A landscape with many peaks, sampled at points; each row gives a point and its height.
A climber steps from a point to whichever of its 2 nearest points has the largest rise for the distance, and stops where none of them is higher. Distance is the straight distance between rows; heights are no part of it.
J_604 h=24.7: [-21 -36 -20 -27  16  27  59   8 -11   3  22 -33 107  29 -47  97 -30 -42
  29  47  -4 -48  -5 -20  81]
J_660 h=53.3: [  9 -17   7 -50  33 -22 -25 -16 -20  16 -24 -24   2  -5  -4 -55   7 -13
 -20 -26 -31  10   1 -23 -28]
J_179 h=11.0: [-36  61  -6 -30   6 -17 -21  48 -17 -61 -33 -60  13 -80   0  31 -33 -30
 -43  40  38   8 -37 -16  35]
J_810 h=28.5: [ 12 -75   6   1  23 -42 -51  -2  16  47  -1  18  21  47  -3 -87  41 -36
 -27 -93 -66  36  25   2  19]
J_168 h=51.1: [ -1 -44 -46 -10  37 -77 -10 -71  40 -16   7  72  -6   7  -7  -3  52  40
  74 -52  38  -4   6  33  17]
J_71 h=19.4: [ 22 -78 -11 -35  78 -50  49 -58  11  29  10  86   8  42  23 -13  26  18
  32   1 -30  -1  64   3  15]
J_74 h=43.5: [-27  41 -22  71 -19  89 -31 103   9  24  34  21  17  41  54   9  23   7
  -6  86  31  50 -22  14  15]
J_532 h=6.6: [ 14  75   3 -34  16  -1  -5  37 -39 -44 -14 -71  -4 -48  22  15 -16 -26
 -69  60   2   9 -24 -30  -7]
J_753 h=28.0: [  47 -104   67  -43   88  -95   14    7  -35  -24   28   17   21   10
  -11  -27   44  -21    1 -105  -46   -7    5  -14   -8]
J_430 h=45.4: [-27 -43   0   0   8  -1   7  -3  -1 -10  10 -59  77   1 -93  24   7 -35
  53  -5 -13 -50 -42  -7  57]
J_553 h=61.2: [-50 -42 -50 -30  40 -75 -25 -55  48 -12 -24  54  -2  39  27 -43  40  47
  57 -28  17  30  20  24  22]
J_778 h=14.9: [-45  35   0   8 -12  19 -29  32  -5 -32 -19 -47  22 -69 -37  54 -40 -49
 -26  32  19 -14 -45  18  70]
J_504 h=15.5: [ 28  61 -25  55  22  14 -73  89  12  33 -25   3  -2  40  37 -76  44 -29
 -65  37  12  47   1 -33 -30]
J_515 h=25.1: [-36 -13  30  49 -64  35 -22 -37  14  31  19  16 -57 -34 -37  34 -40  -4
  25   5 -38  -7 -52  71  46]
J_420 h=26.4: [-26  65 -26  16  -3  14 -41  58  22 -19 -27   5 -47  -5  42 -45 -10  24
 -32  33   6  44 -10   4 -18]
J_107 h=0.2: [ 40   8  49  92 -32  21  -1  31  -4  65 -12  18 -78 -18 -22 -28  13 -61
 -47  -1 -78 -39 -54   7 -15]
J_578 h=19.0: [-43  10   6   1 -52   3  -3 -23  -5 -36   0 -34  18 -66 -37  61 -43  -3
  28  11  32 -19 -36  26  48]
J_47 h=37.1: [105 -20  68 -12  27   5  45 -27 -23  29  18 -21 -22  12  22 -11  28 -24
 -30 -45   5 -48  47 -33 -53]
J_978 h=30.4: [  2 -91  33 -62  58 -79 -15  -2 -33   2   0   6  22  18 -13 -57  13 -22
  -2 -90 -72  11 -14 -18  -5]
J_391 h=23.4: [  5  28 -46   0  32  12 -29  17  37  -6 -35  -1   4  45  37 -64  36  38
 -13 -25  62  21  54 -17 -32]
J_188 h=29.1: [  8  26 -21  58   4  29 -35  50  33  15 -17  13 -19  52  91 -65  14  39
 -21  10  62  37  34  -6 -46]
J_626 h=36.1: [ -3  17 -24  69  -9  60 -24  74  13  48  11  24  -2  57  84 -22   7  29
 -17  71  34  47  -2   5 -26]
J_399 h=44.2: [-33   8 -23 -68  18 -29 -12 -14   1 -11 -38 -21  15 -18  -7 -24 -10  23
  17   1  -2  29 -11 -17   4]
J_85 h=10.0: [ 59 -19   1 -47  40   9  90 -40 -31  33   4  43  11  60  33  41 -13   8
  -5  17 -20 -19  63 -48 -37]
J_738 h=38.6: [ 76 -41  63  -1  56  37  -7  67 -30  78   8 -29  18  45  -3 -44  17 -64
 -64   6 -75 -26   1 -39 -45]
J_575 h=4.5: [ 78  60  35  55  10  30  10  42 -42  35 -26 -15 -63 -29  45 -20  21 -16
 -91  18   2 -22   4 -25 -77]
J_649 h=41.7: [  9  30  56   8 -69 -20  54 -34 -31 -53  61 -63 -47 -56 -21  56 -23 -27
 -57  27  21 -58 -38 -25 -18]
J_731 h=25.2: [ -9  64 -37 -21  -5 -13 -24  21   5 -83 -35 -31 -12 -39  -4 -30  -8  43
  -1 -17  86  11   3 -20 -42]
J_863 h=62.8: [-41  12 -23  47 -27  79 -21  17  25  25  15  -4  34  10 -36  30  -7  16
  14  39   9   2 -15  54  49]
J_5 h=36.2: [-58 -64  10 -55   9 -38 -27   8   9  22 -13 -38  44 -16 -50  -7 -28 -49
  38 -13 -89   0 -55  -9  67]
J_955 h=63.6: [-71  -3 -39   6 -23  16 -39  -4  54   8 -16  12   0  47  51 -23 -22  40
  36  21  -4  39  -4  41  35]
J_647 h=31.4: [ 16  49  40  33 -67  44  54 -17 -37 -48  52 -32 -13 -51  -8  82 -23 -28
 -47  44  11 -40 -14  18 -11]
J_270 h=9.9: [-53  34 -44 -42 -46 -21  57   6 -11 -79  12   9  35 -12  16 114 -50  12
  57  -8  62  27  49 -38 -25]
J_666 h=21.5: [ 13  41   4  43 -64  93  38   1 -14 -17  41   8  13 -28 -15  75 -19   4
  -3  38  18 -16  13  39 -32]
J_488 h=16.2: [-33 -44 -13 -43   8 -40  44 -47  -7 -10   4  16  42  -2 -34  52 -13  14
  82  11 -22 -28 -21  -3  55]
J_598 h=25.0: [ 71 -88  47 -48 109 -86  60  -1 -40 -29  40  32  38  17   4 -34  45 -14
 -12 -55 -34   6  66 -37 -20]
J_386 h=5.4: [ 37 -15  11 -63  -3  24  89 -41 -20  56   1  64 -16  41  76  52 -48  41
  10  28 -38  -9  43 -16 -41]
J_785 h=20.5: [-14  72 -31  18   5 -10 -62 100  28   1 -30  15 -37  35  82 -72   4 -17
 -45  63 -14  76 -22 -29 -11]
J_904 h=38.1: [  6 -30 -16  16   9 -16  49 -31 -21 -27  27 -26  73  32 -82  45  22 -23
  54  -1  14 -61  -7 -29  22]
J_445 h=36.8: [-59   0  -6 -29 -46 -27 -39 -39  34 -24 -14  20 -57 -43   1   1 -33  49
  45 -18  16  27 -39  43  22]
J_388 h=10.5: [ 48  76  -7  42  34  37 -31  77  -9  23 -21  -2 -33   6  37 -41  37   3
 -75  33  33  15  13 -30 -63]
J_895 h=44.5: [ 71 -37  32 -15  72  23  19  20 -25  45   8 -25  39  52 -10 -42  42 -38
 -35 -38 -36 -31  34 -35 -31]
J_296 h=30.7: [ 11 -69  -5 -22  70 -56 -19 -25  14  35   0  32  13  41  37 -74  60  -3
  -9 -71 -38  47  52  -1  19]
J_13 h=14.4: [ 14  37  -4  89 -52  87   3   3  -1  -9  25  18 -10 -18 -32  23  11  24
  -6   6  50 -24   7  54 -39]
J_974 h=5.5: [ 66  -5  48  88 -17  57   0  -9  -7  56  14  -2 -34  -2 -37  -7  18 -10
 -20 -23  13 -53   4  15 -31]
J_511 h=32.4: [-30   1 -19  22 -61  30 -13 -43  25 -25  20  34 -13 -13 -27  31   0  55
  50 -25  57  -6  -8  58   0]
J_772 h=22.2: [-64 -40   1   8 -47  23 -33 -37  37  50   4   7 -22  -3 -29  18 -37   6
  46  15 -51   2 -39  62  72]
J_401 h=49.0: [-68  19 -11  28 -44  22 -37  38  44  35 -14  31 -34  -7  67   7 -45  -2
  -7  62 -56  53 -35  50  53]
J_929 h=38.9: [ 36  41   1 -10 -29 -45   2 -27 -36 -65   5 -66   3 -35 -31   6  13  -5
 -23 -11  72 -39   5 -58 -52]
J_56 h=23.6: [ 32   2  11   8 -36  57  49 -24 -26   5  32 -17  27  14 -40  60 -27   1
   0  26   7 -43   8   0 -11]
J_279 h=30.0: [-16  12   5 -18 -27   3 -10 -35  16   5 -15  17 -59 -21  19 -17 -27  47
   9  -7   8  11  -9  32 -11]
J_896 h=56.0: [-60 -17 -22  50 -48  22 -53  24  54  38 -28  20  -9  56  89 -15 -35  22
  37  54 -33  60 -15  46  34]
J_917 h=38.0: [  63  -15   18  -39   67  -42  -19   16  -15   13   -9  -13    4   -1
   35  -93   61   -4  -53 -109  -13   54   71  -39  -29]
J_453 h=45.2: [ 67 -25  34 -29  45 -12   3 -13 -29   1   1 -31  11   8   2 -45  35 -29
 -35 -62  -9 -19  31 -39 -49]
J_654 h=0.1: [ 73  20  73  60  -3  13  10  11 -33  55 -11  -9 -82 -33  17 -19   3 -42
 -65  -5 -41 -40 -14 -14 -57]
J_406 h=33.0: [-12  63 -23  -6   0  19 -30  28   9 -39 -23 -27 -15 -20   0 -26 -12  26
 -20  22  46  20  -6   1 -14]
J_567 h=52.8: [-32  49 -24  56 -13  98 -26  74  14   6  32  11  30   5  -8  30   2   0
  -8  69  34  22 -13  42  39]
J_652 h=53.8: [  2  42  36 -18 -55 -76  31 -19 -31 -66  50 -84 -27 -65 -25  24  -8 -20
 -47  14  45 -60 -22 -58 -32]
J_631 h=41.0: [ -8  -6 -35  12  -6 -12  -6 -47  33 -21  -2  49  -5  20 -15   1  33  55
  51 -52  73 -11  18  25  -5]
J_702 h=38.5: [-66  50 -15  86 -65  38 -29  25  37 -21  -3  27 -56 -27  17  -2  -6  10
  -2   6   8  31 -35  67   8]
J_618 h=43.4: [-43  14  -2 -17 -14   4 -35  33  35  54 -25   9 -22 -17  25  -2 -53 -37
 -21  65 -84  40 -45  19  73]
J_202 h=18.3: [ 26  19 -35 -24  35 -23 -12 -14  -3 -37 -37  -5  17  -1 -11 -47  44  23
  -6 -56  64  -3  41 -32 -44]
J_357 h=24.8: [-34 -13 -13  -5 -61 -14  16 -53   3 -32  20  14  14 -43 -43  75 -17  31
  81 -23  38 -22 -36  36  29]
J_291 h=46.7: [-80  41 -21  32 -35  47 -34  56  44 -15   0  18 -20 -26  51  11 -36   1
  -1  43   6  48 -29  55  41]
J_506 h=31.2: [-39  40  18  58 -66  48   3 -13   5 -16  10  23 -60 -60  -4  34 -19  12
   0   4  -9   3 -39  72  -7]
J_662 h=26.9: [ 87  13  18 -40   3 -13  50 -47 -16  -6  -2  10 -31   5  31  11   5  16
 -15 -42  39 -22  50 -39 -56]
J_448 h=39.5: [-48 -21   4 -45   5  -4 -33  23  23  39 -24 -29  18 -25 -20   5 -55 -56
  -5  37 -77  16 -44   9  88]
J_14 h=22.6: [ 37   0  22 -41  -9  -7  28 -55 -11  20  -7  15 -37  -3  21  10 -20  26
   6  -7   6 -18  10  -3 -37]
J_313 h=17.6: [ -24   55  -40  -15  -63   11   31   18   -6 -100   13   -8   24  -30
   -4   76  -42   24   29  -11   92   13   39  -26  -46]
J_115 h=19.8: [-58 -55 -19 -26 -11  10   3 -45  24  39  -2  12  19   7 -27  26 -14  22
  65   4 -41  -6 -27  34  74]
J_350 h=15.1: [ 30 -65  -4 -64  59 -52  92 -61 -26   7   6  70   4  48   5  38 -15   3
  35  29 -40 -14  50 -36  -8]
J_952 h=31.0: [ 27 -11  -6   0   0  32  69 -13 -26 -14  35 -38  75  53 -64  72  -1 -24
  10  26  13 -50   7 -43  22]
J_226 h=34.4: [ 40 -15  12 -18  43 -31 -36   8  22  50 -23   6  -9  25  60 -95  50  -1
 -39 -70 -21  55  69 -21 -25]
J_629 h=55.1: [-69 -19 -55 -36   5 -16  -3 -28  41  -9 -26  27  13  40  29 -12   2  58
  57   5   2  33   6  16  38]
J_779 h=44.4: [-59 -11 -28 -55 -10 -69 -49 -36  26 -15 -36   0  -4 -32 -14 -23  -3  32
  62 -29   7  26 -36  11  25]
J_31 h=22.3: [ 24 -95   3 -44 108 -54  40 -21 -33  11  16  52  39  36  -8 -42  37  -4
  11 -16 -51   1  54 -13   6]
J_544 h=2.5: [ 51  -3  50 103  -8  30 -27  23   7  53  -1  -5 -44   1 -59 -37  22 -59
 -38 -21 -31 -48 -23  14 -17]
J_928 h=52.9: [ -8   0  -3  30  -4  49 -22   2   1  12   7 -51  30  -6 -82  16 -10 -22
  12  22  -8 -20 -38  17  52]
J_973 h=9.3: [ 65  23  18  85 -22  76  10  -3 -12  20  15   7  -4  10 -35  10  28  14
 -18 -18  61 -45  38  17 -38]
J_94 h=12.1: [-10 -47 -10 -65  39 -82  78 -51 -26 -16  12  41  36  17 -12  59 -20   5
  71  36 -39 -14  15 -38  21]
J_586 h=33.5: [-58 -89   9 -59  44 -84 -20  -5 -21  -2   5   0  59   3 -51 -24  14 -19
  62 -42 -93  -4 -42  -7  44]
J_972 h=27.9: [ 14  54 -29 -16 -38 -15  13 -15 -19 -81 -13 -29  16 -17 -27  28  -5  29
   9 -14  85 -11  19 -37 -46]
J_425 h=2.8: [ 25  57   9 -26   9 -30 -23   9 -37 -43 -31 -67 -32 -49  -3 -33  -4 -27
 -66   9 -10   2 -15 -33 -40]

For each start below, name the point where the climber stops.
J_179 => J_553
J_973 => J_863
J_391 => J_863
J_575 => J_406
J_488 => J_401

Call two points neighbours if one is among the 2 nearest of the other. Go from one point of each pair to the other, from neighbour to neighbour, staying as high as possible. Name the lowest point that can't be avoided.
J_863, J_652 => J_666
J_652, J_406 => J_731
J_660, J_779 => J_399
J_955, J_553 => J_629
